Each row is a point on a landscape with many peaks, with its height.
From any point a climber steps to the highest of the 2 points nearest to it. It stops when none of these is higher. Distance is the straight distance between rows; heights are no part of it.
<1135> (h 446): [147 139 104 158 189 116 161 149 133  69  80 159 138 126 146  94 153 155
 144 217 128]
<943> (h 298): [169 139 165 142 116  57 113 141 128 105 132 115 132 140 168 125 116 111
  68 131 195]
<319> (h 388): [107 126 147  95 137 202 131 102 147 160 171 129 130 129 137 112 120 111
 158 114 166]
<615> (h 459): [ 81 145 142 116  57 141 129  75  98 112 150 186 120 135 144 124 117  86
 144 174 145]
<378> (h 621): [108  97 136 121 146 120  93 183 167 167  79 136 155 143 104 151 135  86
 117 100 145]
<327> (h 352): [122  84 137  88 109 161 177 120 108  69 153 166  85  76 153 150 127  95
 135 122 106]
<628> (h 619): [127 158  85 123 136 117 132 102  60 121 112 190 111 174 140  61 156 113
 130 171 126]
<1193> (h 349): [164  61 130 118 147  98 141 129 180 140 102  68  94  85 111 131 129 109
  65 104 118]
<975> (h 629): [ 90 167  85 144 157 138 119 140  98 143 138 141 149 159 137 113 173 155
 181 143  75]
<213> (h 409): [132  91 180 106  92 129 143 137  84  99 153 128 126 106 104 182 107 122
 141  87 105]
<651> (h 325): [136 168 111 105 111 100 111  62 136 106 136 131 118 141 171 103 130 127
  94 176 146]
<1053> (h 219): [156 130 121 176 185 113 139 153 118  86 137 138 161 136 133 130 122 161
  84 215 170]
<182> (h 308): [105 114  93 139 136 174 155 175 158 161 115  95  97 117  76 179 150 119
 106 127 101]
<392> (h 443): [ 91 132 138 164 155 144 162  71 132 106 139 121 172 126 104 111 148 133
 163 208 112]
<166> (h 605): [119 129 122 137 124  70 116 143 143  94 112 197 156 117 198 118 132  97
 132 133 183]
<923> (h 630): [129 116 172  52 103 154 128 136 115 148  82 135  95 130 130 141 122 101
 135  60 107]
<717> (h 626): [130 118 118 159  99 143 157 126  79 146 139 150  72 104 161  79 172 125
 130  59 123]
<1098> (h 424): [129 103 162  98  96 165 111 152 113 135 183  97 125 127 114 167 117 132
 133  55  87]
<576> (h 510): [ 82 186 104 134  98 172 155  52  89 141 136 153 111 153 112 123 136 129
 118 181 102]
<1171> (h 404): [203 192 130 152  83 112 136 148 148 119 126  98  78 112 180 101  83 115
  65 111 136]
<312> (h 342): [181 133 152 153 102  74 144 166 109 110 172 111 110 107 172 137  95 133
  95  97 160]
<114> (h 607): [121 142 128 188 121  47 123  94 151 134 125  76 127 106 115 156 104 127
 106  89 123]
<925> (h 457): [142 120 139 150  96 144 166 163  81  94 162 151 110  94 133 175  93 112
 116 122 138]
<674> (h 411): [ 99 167 102 123 101 148 105 105 152 148 139 107 110 157 108 158 131 117
  88 154 121]
<481> (h 494): [148 153  97 153 121 147 154 162 124 133 110 158  81 116 144  98 156 115
  91 131 163]
<280> (h 169): [121 118 123 178 145 137 143 158 114 149 126 124 153 154  66 161 139 124
  99 169 164]
<1147> (h 458): [ 96 169 107  98  81 169 126  74 112 132 146 112  93 134  93 137 132 125
 136 143  86]
<463> (h 373): [111 186 122 112  99 100 111  96 170 133 118 115 103 159 130 155 123  69
  95 142 163]
<21> (h 613): [149  86 136 111 122 114 104 163  84 114 159 150 150 133 175 112 157 150
 132  91 150]
<875> (h 649): [ 75  94 143 153 177 171 155 142 126 134 122 175 178 106 108 119 151 137
 214 106  91]
<967> (h 679): [152 114 140 143  98  40 116 161 168 155 110  69 132 116 125 151 108 128
  90  94 136]
<1195> (h 576): [148  98 203  28  96 137 147 135 109 120 130 151 118 138 167 126 108  96
 151  80 145]
<917> (h 386): [128 153  99 142 144 159 140  97 119 123 177  76 112 143 130 151 129 159
  74 202  85]
<752> (h 666): [124  99 135 146 105 133 130 134 113 139 151 145 129 117 156 105 153 111
 144  44 130]
<530> (h 759): [141 123 122 167 136  63 123 192 139 143  72 155 117  94 172 116 125 113
 116  82 155]
<450> (h 367): [123 140 117 127 152 113 111  70 127 120 131 130 146 163 150  78 159 145
 124 205 126]
<909> (h 216): [146 150  82 151 127 117 163 158 112  86  95 176  83  89 132 103 113 141
 161  89  72]
<513> (h 682): [118 112 171  86 109 153 156 131  93 147  84 194 111 131 127 129 140  97
 157  96 151]
<1074> (h 174): [160 116  93 148 141 101 114 174  89 116 117 153  95  94 152 105 146 153
 154  61  81]
<283> (h 390): [101  89 108  86  99 153 111 131 132  96 189 110 125 105 124 180 122 128
 150  88  50]
<953> (h 343): [133 167 164  82 102 150 121 112 165 173 132  96 110 171 138 131 103  79
 106 125 192]
<76> (h 79): [120 180 127 122 138 160 121 123 108 150 118  91 158 171  74 131 119 174
 174 153  82]
<232> (h 309): [160  82  93 163 162 117 148 161 189 147 112 100 107  93 123 117 141 107
  62 153 145]
<735> (h 495): [131 114  93 145 176 124 144 147 175  74 106 188 135  96 182  98 163 132
 141 179 131]
<175> (h 611): [147 119 132 135 130  71  83 173 141 175  89  76 136 142 117 138 152 148
 116  99 137]
<292> (h 258): [178 117 124 154 144  77 120 148 104  99 113 141 132 137 157 111 126 146
  75 172 188]
<46> (h 544): [136 158 113 195 125  49 103  92 130 137 137  88 155 133 135 133  96 166
  85 134 132]
<1202> (h 478): [124 128  98 186 109 128 156 127 137 178 162  82 110  92 130 130 144 101
  73  98 145]
<222> (h 546): [126 178  82 140 127  86 123 102  82 105 124 176 104 142 152  87 110 124
 138 138 103]
<1106> (h 350): [113 102 124 141 182 212 140 170 136 150 150 116 168 148 120 112 189 140
 138 157 112]
<499> (h 274): [158 140 130  82 101  63 107  51 173  91 111 100  94 125 140 111 119 110
  98 140 139]
<234> (h 479): [ 93 156 135 134 142 161 140  70 170 129  98 143 150 145  77 133 133 126
 146 193 145]
<274> (h 451): [187 172 130 164  94 127 150 165 119 137  69 133  76 102 134  97 108 132
  92 119 139]
<272> (h 452): [146  91 154 101 131 191 129 144  97 149 195  78 139 114 105 131 103 181
 155  72 109]
<220> (h 224): [170 143 125 104 100  85 153  74 151  66 140  92  67  90 154 126  91 120
  94 135 136]
<539> (h 460): [ 94 119 151 114  91  87 106 109 137 105 123 138 153 139 115 170  96 109
 158 117 124]
<1021> (h 319): [153 133 124 112 129  76  90  79  93 101 133 114 140 152 120 105 105 175
 152 167  75]
<1196> (h 364): [133 102 145  78 171 191 123 131 152 146 150 105 122 120 106 149  83 128
 147 123 138]
<973> (h 681): [136 130 125 103 131 122 120 121  84 107  86 229 119 158 151  82 168 100
 159 162 175]
<1137> (h 511): [136 165 113 177 106 168 151 200  80 132 146 171 124 118 144 142 118 131
 118 127 132]
<988> (h 403): [101 109 129 113  91 144 150 102  99  74 180 180 109  97 161 125 109 105
 161 167 127]
<1075> (h 527): [100 120 108 135 122 180 165 118 129 138 121 162  89 130 133 119 167  93
 110 136 178]
<1159> (h 118): [140 175 137 103 137 148  83 153  69 156 113 122 146 196  83 127 118 178
 162 142 136]
<760> (h 678): [113 111 117 122 137  81 106 181 145 163  43 147 107 114 128 143 144 102
 111  83 123]
<439> (h 338): [113 130 110 122 114 107 122 122 206 138 108  90 105 125 113 178 112  67
 103 117 133]
<49> (h 389): [159  67 187 105 122 131 151 140 139 163 125  72 118 114  98 141 105 103
  87  97 131]
<1037> (h 374): [104 120 114 131 169 171 106 157 148 107 178 117 187 161 139 135 162 139
 139 189 105]
<477> (h 680): [147 158 121 199 133  56 121 152 162 103 112 158 157  94 174 122 111 119
 124 108 172]
<8> (h 514): [158  98 180  59  98  79 108 112 136  99 133 136 140 133 171 124 110 106
 126 111 151]
<1136> (h 48): [122 171 123 123 163 141 139 118 121 138  83  84 105 160  63 125 160 160
 140 153  68]
<586> (h 300): [102 120 122 118 110  89 154 123 180 118  96 150  90  92 140 172 119  78
 114  84 128]
<173> (h 553): [153  84 166  97 132 121  78 145  98 111 148 143 192 155 149 111 114 166
 154 117 143]
<527> (h 545): [119 154  82 152 167 137 156 145 104  89 147 111 123 116 145 117 159 169
 153 137  47]
<328> (h 493): [142 108 167 109 118 151 141  83 113 120 166  83 124 106 113 122  81 163
 161  77 115]
<479> (h 405): [108 154 114  60 116 183 114  99 170 127 121  86 104 144  64 159 115 137
 140 143  83]
<825> (h 461): [132 108 169 103 154 118 117  72 157 121 116 142 156 125 127  93  83 146
 176 155 174]
<1206> (h 321): [135 144 105 164 135 130 156  75 139  98 143  76  93  97 102 125 113 176
  94 175  85]
<531> (h 425): [ 84 144  98 143 130 115  88 119 157 111 194 121 193 152 146 141 124 142
 124 197  99]
<1182> (h 151): [125 158 134 155 127 134 100 151  94 160  94 125 175 180  76 152 141 147
 121 158 162]
<697> (h 541): [118  79  99 117 148 127 121 161 152  92 113 202 143 103 185 121 156 105
 136 136 159]
<1009> (h 415): [ 92 153 138  84  86 197 124  99 104 137 147 177 136 146 148 102 132  95
 176 135 168]
<780> (h 732): [130 151 127 109 107 111 121 118  78 142  79 177 117 164 143  98 149  91
 156 106 166]
<454> (h 418): [137  60 161 106 132 155 182 144 153 184 115  93  98  92 105 135 135  52
  75 100 115]
<542> (h 689): [ 64 135  99 169 161 159 154 157 114 147 112 170 151 131 108 138 188 126
 169 119  96]
<171> (h 395): [125 152 143 131  85  71 124 114  99 108 159 125 116 118 154 156  97 119
 123  98 126]
<554> (h 566): [ 83  95 147 100 143 145 109 126 172 111 101 198 178 127 131 133 123 113
 194 135 133]
<1025> (h 542): [129  97 159 139 112 104 125  87 150 129 145  76 133 113  95 151 100 147
 127  80 108]
<1055> (h 483): [ 98 160 121 171 129 101  97  84 150 126 161  98 194 140 121 157 113 160
 111 156 115]
<514> (h 559): [123 124 108 163 125 122 126 166  85 129 161 156 148 138 148 137 150 136
 117 129 154]
<551> (h 416): [157 109 171 107 100  94 101  67  90 102 140 103 151 124 124 106  94 175
 157 117 110]
<459> (h 543): [128 116 130 126 172 131  89 170 135 157  85 151 184 157 130 115 125 150
 164 120 173]
<1027> (h 582): [119 137 128 107 151 179  92 178 160 172 103 145 154 158 101 146 131 132
 139 121 164]
<284> (h 509): [130 128  97 166 112 138 115 143 132 210 150  63 122 124 108 113 158 140
  80 113 116]
<740> (h 610): [ 88 105 139 116 160 175 146 104 162 132 120 167 155  90 119 112  95 132
 217 125 109]
<751> (h 262): [145 138 129 143 109 109 155  71 138  80 175  75  96  99 119 157  83 141
  74 165 116]
<193> (h 448): [131  87 119 147 107 143 163 162 151 197 142 104 109 108 128 133 154  69
 103  83 153]
<874> (h 558): [101 150 115 136 120 171 158  97  96 136 109 156 111 135  99 106 173 118
 143 149 133]
<428> (h 554): [136 130 125 160 122 116 119 157  96 172 102  98 113 134  87 138 159 159
 115 114 110]
<2> (h 331): [106 102 101 141 145 186 128 194 134 181 136 113 119 134 108 136 190 136
 118 116 103]
<957> (h 521): [ 75 136 126 120 117 132 113 109 155 108 118 172 163 126 108 136 125 103
 158 167 150]
<1001> (h 320): [147 161 141 106 130 150 100 103 152 186 150  88 113 153 141 102 106 130
 115  87 191]
<343> (h 366): [139 107 139  80 133 181 119 121 170 134 131  63 113 125  80 157 115 146
 104 122 100]
<1034> (h 392): [152 145 115  72 144 109  69 133 126 117 116  90 145 162 119 107 124 181
 155 129  85]
<998> (h 139): [161 155  87 160 143  83 125 177  54 143 143 131 108 151 130  98 156 180
 146  85  85]
<1173> (h 351): [100  72 145  90 131 130 109 117 150  93 136 134 150  92 119 169  91 128
 167  85  63]
<152> (h 402): [145 119 120 127 179 116 145 108 118 117  91 148 135 150 126  80 181 150
 130 188 155]
<509> (h 297): [156 105 172 116 145 128 108 132 180 170 159  88 139 142 135 115 100  84
 126  76 176]
<728> (h 190): [152 106 143 170 179 131 126 151 114 111 141 111 190 150  80 159 133 165
 104 202 145]
<704> (h 482): [136 110 151  84 149 142  84 161 136 102 113 119 163 151 116 134 121 170
 146 142 109]
<187> (h 507): [139 102 169 142 187 130 131 105 163 154  87 140 175 132 115 101 109 149
 162 103 177]
<581> (h 261): [120 159 109 140 115 110 161 138 141 101  83 165  68  67 144 142 113  97
 151  75 112]
<572> (h 455): [129 169  91 174 145 155 168 112  79 117 180 107 122 127 161 132 120 172
 112 176  54]

For each start below, name the point where the climber stops.
<1074> => <874>
<220> => <530>
<280> => <542>
<392> => <542>
<1193> => <967>
<751> => <542>
